Each row is a point on a tangle of strands that fork, close into loops and nearly touch. The rows are in no order.
In the rows, zero is written as 128.
Two points are linked if the straight distance between their rows is under 134. Some points are linked to none.
zule: [ 57 134 100 134 171 166 111  60 151 103 183 115 133 144 110  93 126 132
 121 142 110 133  59 113 181 123 138 147 149]
Nikef: [170 150 129 143 142 127 169 142 127 126 156 136  80  92 114 111 112 169
 144 130  88 127 101 162 159 164 156 101 108]
botoz: [101  65 134 129  88  79 149 117  96 127 123 143 153 109 180 204 154 141
 146 128 154 180 148 117  78 175 119 132  88]
Gide: [128 154 152 121  85 124 127 189 136 206  59 129  98  92 143 165 132 125
  97 121 133 136 112 146 127 171 147 167 146]
nudu: [157 144 177 135  73 103 138 129  78 139 131 131 135  89  65 109 113 167
  93 102  83 151 135 168 118 135 188 115 120]
sos: [ 71  92  83 116 132 168 121 129 104 164  86 101 146 159 101 181 129 123
 135 128 148 118 153 140  93 132 118 138 152]
Dizu: [155  95 155 127 101  58 144 129  70 152 141  92 142 140 113 137 141  85
 171 130 160 154 181 135 103 154 125 133 116]
rof: [150 123 130 178 103 123  90 118 116 103 142 136 160 151  94 103 121 149
  96 142 161  96 179  96 130 107 127 107 142]
zadi: [151 116  75 135 130 164 171 109 121 121 173 105  94 122 143  92 125  91
 162 202 102 106 114 152 146 119 129 126 137]
Nis: [138 151 117 134  98 103 119 134  87  76 137 119 122 110 141 117 116 187
 152 112 134 147 189 137 143 166 124  71  70]
Fitok: [139 169 132 122 167 140 165 144 149 153 116 162  77 118 112 126 125 187
 134  77  78 123 107 170 180 152 127 121 115]
gafi: [168 146 193 124 112  66  97 158 133  91  84 176 144  85 159 109 132 175
  99 115  54 156 108 115 110 140 152 123  99]
fogi: [153 135 185 158  92  83  83 164 178  85 113 142 139  99 167 128 148 179
 116 130 100 157 121 135 110 129 201 139  79]
Ludoz: [122 151 189 149  46 105 128 129 147  97  98 162 171  66 138  94 133 119
  95 158  99 163 132 121 105 119 217 160 129]
rokik: [188  94 181 115 108  78 130 160  94  94 139  87 152 151 163  96 173  52
 117 104 123 148 117  85  91  87 139 161 172]
Kisuz: [195 144 146 156  68 110 125 116 110  86 146 144 144 112 109 106 116 159
  65 103 136 111 208 104 118 140 128 102 108]
tokor: [181 163 125 133 155 156 175 166 174 167 163 116  72  92 126 143 138 142
 135 131 119 120 148 143 153 176 105 113 108]
Suke: [153  92 183 121  83  66 152 127  97 110 157  64 152 126 118 130 148 117
 147 109 142 188 180 119  97 136 148 186 145]
Belid: [124 129 152  99 132 119 137 122  82 147 124 160 139  77 129 133  91 194
 151 126  82 128 160 116 103 175 122  91 110]
venul: [119 120 185 141 109  63 149 186 166 137 150  90 143 146 149 137 141 123
 121  89 125 187 122 123 135 111 193 140 109]
pulob: [135 128 105 153 161 128 150 109 192 152  99 120 117 150  86 197 146 143
  92 100 177 141 108 159 133 115  69 109 106]
sima: [ 69 136 116 147 124 179  95  76 141  83 126 179 171  96 150  95  77 192
 156 125 109 118 121 107 145 151 139 125 150]
vot: [ 75  77 102 100 117 101 157 119 109 116 112 125 152 175 152 150 142  91
 129 110 154 141  75 122 125 147 108 130  89]
nit: [105 130 109 113 155 159 143 110 155 157 165  85  86 154 138 148 145 129
 109 125 147 114 122  96 146 141  85 128 145]
Lam: [140 175 192 145  75  91 104 138 155  71 116 144 167  78 150 126 141 133
 107 126  99 195 146 181 129 124 198 173 105]
Bomub: [158 127 140 128 111 124 123 129 103 147 138  89 122 175  91  95 125 138
 118 128 152  76 189  96  90 105 120 112 158]
Lofi: [ 99  65 126 140 100 123 145 120 108 105 148 150 155 125 185 161 124 125
 134 147 144 142 155  78 100 158 137 109  95]
kuvo: [142  87 111 148 141 105 158  77 119 134 148 143 131 168 109 120 127 122
 117 136 138 100  98 120 147 118  96 139 148]
mima: [103 175 153  88  85 148 109 168 152 216  40 101  94 114 125 130 121  86
 129 142 158 128  83 135 125 126 129 156 172]
rofav: [123 135 120  91 118  93 153 112  60 120 124 145 115 108 143 138 109 189
 152 114 142 139 163 114 129 189  90  74  89]
bopi: [126 153 176 121  92 101 143 153 128 160 111 165 105 118  94  95 125 190
 109  83 111 114 131 160 142 116 189 140 113]
zim: [163 123  97  87 170 148  80 142 112  93 132  98  83 192 166 128 143 104
 167  91 156 104 123 136 129  83  81 113 114]
gagus: [116 151 164 138 164 102 130 113 158 123 130 109 104 158 110 145  97 183
 108 121 129 129  95 100 155 133 138  81 121]
gur: [109 123 143  56 172 174  69 113 144 113 129  66 122 195 103 136 117 109
 129  94 174 118  89  89 137 100  92 151 120]
Miba: [ 77 102 110 152 181 159 132  30 132 113 197 168 166  83 133 125 154 128
 117 147 111 127  67 109 178 118 110 141 144]
ranov: [106 145 120 169  58 155  98  93 137 120 127 180 162 100 110  94  74 124
 120 182 123  99 132 121 123  99 172 140 179]
Fivi: [203 143 194 127  86 102 167 153 118 139 132 194 132  47 110  84 131 141
 115 126  86 128 107 131 123 163 173 144 127]
pumel: [ 97 151 108  73 141 227  97 178 147 142  99 127 144 134 146 134 122  48
 147 159 112 137 104  99 104 145 103 164 167]
Dag: [129 143  78 152 154 105 161 101 104  87 178 169 141 128 153 114 168 178
 123 161 165 102 153 165 141 111  93  77  96]
lir: [136 111 141 139 193 106 171  64 107 100 115 191 157 102  88 136 152 209
 127 147 149 101 131 137 110 120  78 102 102]
roda: [184 146 161 134  79  91 152 145 125  87 152 102 113 108 106 101 107 143
 122  87 143 131 203 111 132 141 133  76  63]
febeg: [148 126 154 130 102 129 139 166 114 168 157 113 117 135  91 103 139 119
 125 161 121  94 176 117  91 135 164 139 140]
Pov: [186 153 188 120  64  71 104 166 129 110 108 117 131 119 156  70 159  60
 104 119 127 135 137 110 110  75 155 177 173]
gopo: [ 99 151  57 130 150 159 128 123 146 140 141 122  96 140 134 175 156 147
  99 101 111 187 120 175 168 144  44 138 147]
Pim: [126 122 115 144 147 124 146 152 144 139  95 152 110 155 123 118 124 150
 133  78 112 146  89 156 171 160 140 157 125]
lib: [110 117 142 126 107 105 127 149 109 142 106 119 125 172 124  96 132 129
  82 106 121 103 105 119 128 106 154 158 163]
setil: [119 100  94 126 122 118 187 128 113 120  90 136 111 139 142 111 131 100
 166  90 144 151  88 142 152 189 116 144  97]
viv: [169 140 179 139  89 108 169 178 150 154 144 125 122  75 127 104 141  94
 121 162 107 119 132 123 108 156 188 160 127]
biguk: [ 66 104  95 102 143 194  68 142 128 154 128 153 159 148 148 165 126  84
 125 131 115 117  94 115 125 128  86 181 153]
peg: [114 159 109  74 200 160  66 131 176 112 132  83 110 183 115 137 136  82
 122  71 162 147  93 123 167 107  58 157 109]
Bori: [ 93 129 121 141 171 127 160  91 164 126 107 109 117 145 107 188 117 151
 109 115 141 155  67 125 147 151 110  94 113]
sunu: [116 160 116 142 113 157  53 114 138 138 111 131 144 138 124  97 106 106
 147 202 134 102 116 130 124  95 172 126 181]
kolev: [128 103 132 111 123 102 174 170  88 149 123 115 144 161 158 110 155  73
 128 102 156 142 150  72 122 177  91 166 126]
rugim: [ 76 124 122 117 143 145 179 122 118  87 114 149 134 140 128 119 135 158
 148 129 123 139 135 116 145 165 165  93 100]
rizu: [127 139  98 117 198 122 106 119 166 109 150  96 112 206 144 122 146 111
 137 110 180 128 120 136 164 103  59 120  97]
Tuzo: [155 124 148 161  99  62 131 138 109 152 132 130 154 117  68 125  89 111
 108 143  98 147 118 163 135 139 203 114 137]
Mozuv: [141 126 133 142 187 110 157  80 122 138  96 170 116 125 102 191 158 188
 105 107 158 117 127 159 135 137  65 103 100]
dide: [133 146 104 102 151 195  42 116 131 116 109 109 106 132 145 121 121 100
 178 175 127  91 122 140 103  91 151 115 166]
sof: [155 138  97  68 177 172 124  87 104 135 148  94 100 139 125 145 118  46
 164 159 136 121  78 115 140 118  65 100 170]
Dofo: [103 143 111 136 114 146 112 180 137 189  76 102 132 128 112 196 129 113
 115 110 124 170 124 155 107 174 164 128 125]
Biban: [109 124 106 132  91 149 193  79 101  56 142 177 156  81 141  88 107 153
 162 148 150 103 178  93 104 142 110  82 101]
mevo: [102 107 114 155 106 151 140 108  88  81 139 157 183  74 118 122 108 180
 143 148 133 112 182 107 117 121 145  87 100]
binev: [157 112 122  72 153 160  87 164  81  97 122 107 114 178 158 129 171  75
 168 122 149 114 157 104 107 126  89 104 136]
lalan: [119 136 112 156 121 170 127  90 108  86 126 181 206  59  96 103  71 176
 152 124 126 106 162 132 148 116 140 119 153]
mit: [144 144 119 154 145 152 135 114 169 129 169 136 105 113 136 114 111 134
 127 179  90 103 110 122 163 144 146 116 140]
vako: [ 73 100  66 108 155 193 119  78 109 148 112 104 138 126  93 165 119  67
 174 144 140 123 123 157 109 109  96 143 162]
Taru: [ 58 122  89 138 186 158 174  65 121 117 171 178 157 112 139 153 151 120
 139 176 135 134 111 137 150 117 100 114 139]
vuf: [ 90 125  68 142 165 175 186 119 105 143 161 157 119 132 115 149 163 137
 133 179 104 124 142 178 130 127 125 145 141]
ruk: [139 137 135 145 101 127 102 110 105 137 127 187 131  79 121 137  87 207
 103 135  87 117 137 118 127 136 140 114 148]
kif: [138 142  97 131 150 119  83 115 140 127 148 120 105 189 149  79 125 147
 132  94 140 123 120 132 183 137  89 140 130]
Fep: [189 161 189 156  53  75 111 127 152 101 100 115 149  95 134 106 119  66
  59 106 121 141 150 152 117  93 171 163 152]
kulu: [163  89 117 107 137 106 119 152  61 112 110 124 135 159 153 137 166  68
 186 137 150 138 170 158  96 125 116 133 113]
rapok: [116 104  75 142 138 169 146  74  91 154 142  99 127 121  91 122 106 103
 178 189 128  94 132 154 120 107 132 119 162]
golok: [ 98  87 101 143 113 124  93 134 103 155  78 104 132 137 139 172 128 106
 147 123 132 142 119 168  91 141 169 142 124]
Suba: [121  97 123 169  72 126 110 115 107 119 152 212 156  62 133 122  52 132
 115 141  90 121 141 126 109 113 148 129 158]
sar: [ 74 154 146 124 161 141  86  53 182 152 169  85 120 137 107  97 145 125
 119 116 146 127 107  80 169 120 133 159 174]
disug: [168 147 174 161  89  41 136 167 154 134 131 116 152 131 127 100 109  98
  90 112 118 173 120 142 140 107 192 133 134]
Zifi: [ 90  66 131  94 120 103 123 152  91 142  92 116 153 186 130 133 139  81
 108  95 132 132  81 104 102 127 147 169 143]
dima: [109 153 142  66 146 163  51  89 167 147 151  63  98 158 124 109 108 106
 128 127 153 120  70  75 161 124 104 156 158]
Rase: [136 105  84 152 153 157 140 146 107 166 122 138 131 120  86 158 148 134
 143 159 114  98 140 202 120 122 155 152 117]
kad: [124 153 121  66 148 223  53 169 136  99  90 137 111 148 153 152 143  77
 151 135 124 114  95 128 107 108 115 146 166]
galof: [143 117 170 131 139  55 149 181 131 123 147  67 125 141 177 125 164  75
 121 108 141 177  95 100 120 119 139 159 141]
laru: [141 108 105  98 166 147 152  86 119 164 141 137 117 150 114 134 131  59
 128 137 119 103  77 109 143 126  51 157 156]
Tumuv: [170 102 123 145 123  54 151 147 165 129 149  76 102 169 152 135 137 111
 122 128 171 122 117 123 110  83 111  88  79]
tegag: [134 104 147 159 124  69 134 156 158 119 123  92 116 154 131 154 119 140
 133 109 142 148 138 137 123 117 175 101  71]
nulop: [177 169 104 126 150 151 163 194 184 184 145  81  75  95 144 137 119  79
 134 129 116 119 116 128 135 130 105 126 130]
farav: [169 154 171 137  87 144 133 100 128  62  79 159 152  91 106 111  75 163
  70  79 114 102 192  91 130 138 120 105 112]
vore: [157 117 174 118 163  78 136 141 133  92  94 151 132 110 136 111 123 193
 100 126  71 125 127 102 103 136 117  83  81]
Tir: [ 33  98 135 153 127 188 105  84 152 124 130 181 163 112 137 137 102 155
 134 128 136 100 113  88 128 134 144 153 155]
Zilu: [165 125 157 121 174 114 134  97  99  85 114 156 136  93  94 113 133 210
 117 149  95 103 150 131  99 109  94  77  66]
rinot: [140 108  89  92 114 100 140 139  90 111 159  91  90 149 184 110 146  82
 127 153 137 140 114 130 124 114 104 116 123]
das: [ 61  78  99 137 114 194 126 134 136 134 140 169 149 127 166 166 121 113
 146 144 136 122 118  92 116 150 119 149 118]
gafof: [ 81 161 152 147 165 144 115  84 202 135 152 101 108 152 100 109 113 176
 142 100 136 131 125 114 168 108 154 119 140]
Kebi: [150 128  92 142 134  95 160  87 122 122 141 136 118 169 124 103 159 147
 134 132 193  96 145 149 124  98  78 101 114]
peva: [127 136  84 128 163 159 101 181 136 165 116 117 100 143 119 152 145 125
 139 146  95 115 155 207 111  83 157 137 141]
Fiziz: [137 149 120 117 138 148  98 205 171 192  79  90 118 139  90 172 123  97
 121 116 131 136 152 133  98 117 110 120 139]
kubi: [161 184 149 112 129 142 130 223 198 202 101  84 100 101 149 144 136  88
 147 104 135 115 158 110 109 113 125 122 111]
tibev: [132 152 132 127  99  95 118 180 138 166 135 118 101 148 135  89 109 150
 127 103 107 122 128 145 145  84 167 146 146]
did: [105 149  61 129 177 174  88 147 132 150 126 118 101 160 145 159 152 148
 126 118 114 140 143 183 150 105  87 150 147]
sola: [120 101 102 169 140 137 161  89 114  97 175 179 143 115 157 132 142 148
 135 201 140 102 128 105 128 112 100  94 122]

How many points has the smallest loop of links through each point below? Write none if it is on no loop.
sos -> 12
venul -> 6
Fitok -> none
did -> none

A fork is a point with three links, a tip a point with one. Leave the first point through the second and follow the links. Name the first fork or tip that comes.
fogi; gafi -> sar
Belid; ruk -> das
sar; gafof -> Ludoz
Fitok; Pim -> disug
pumel; kad -> Kisuz
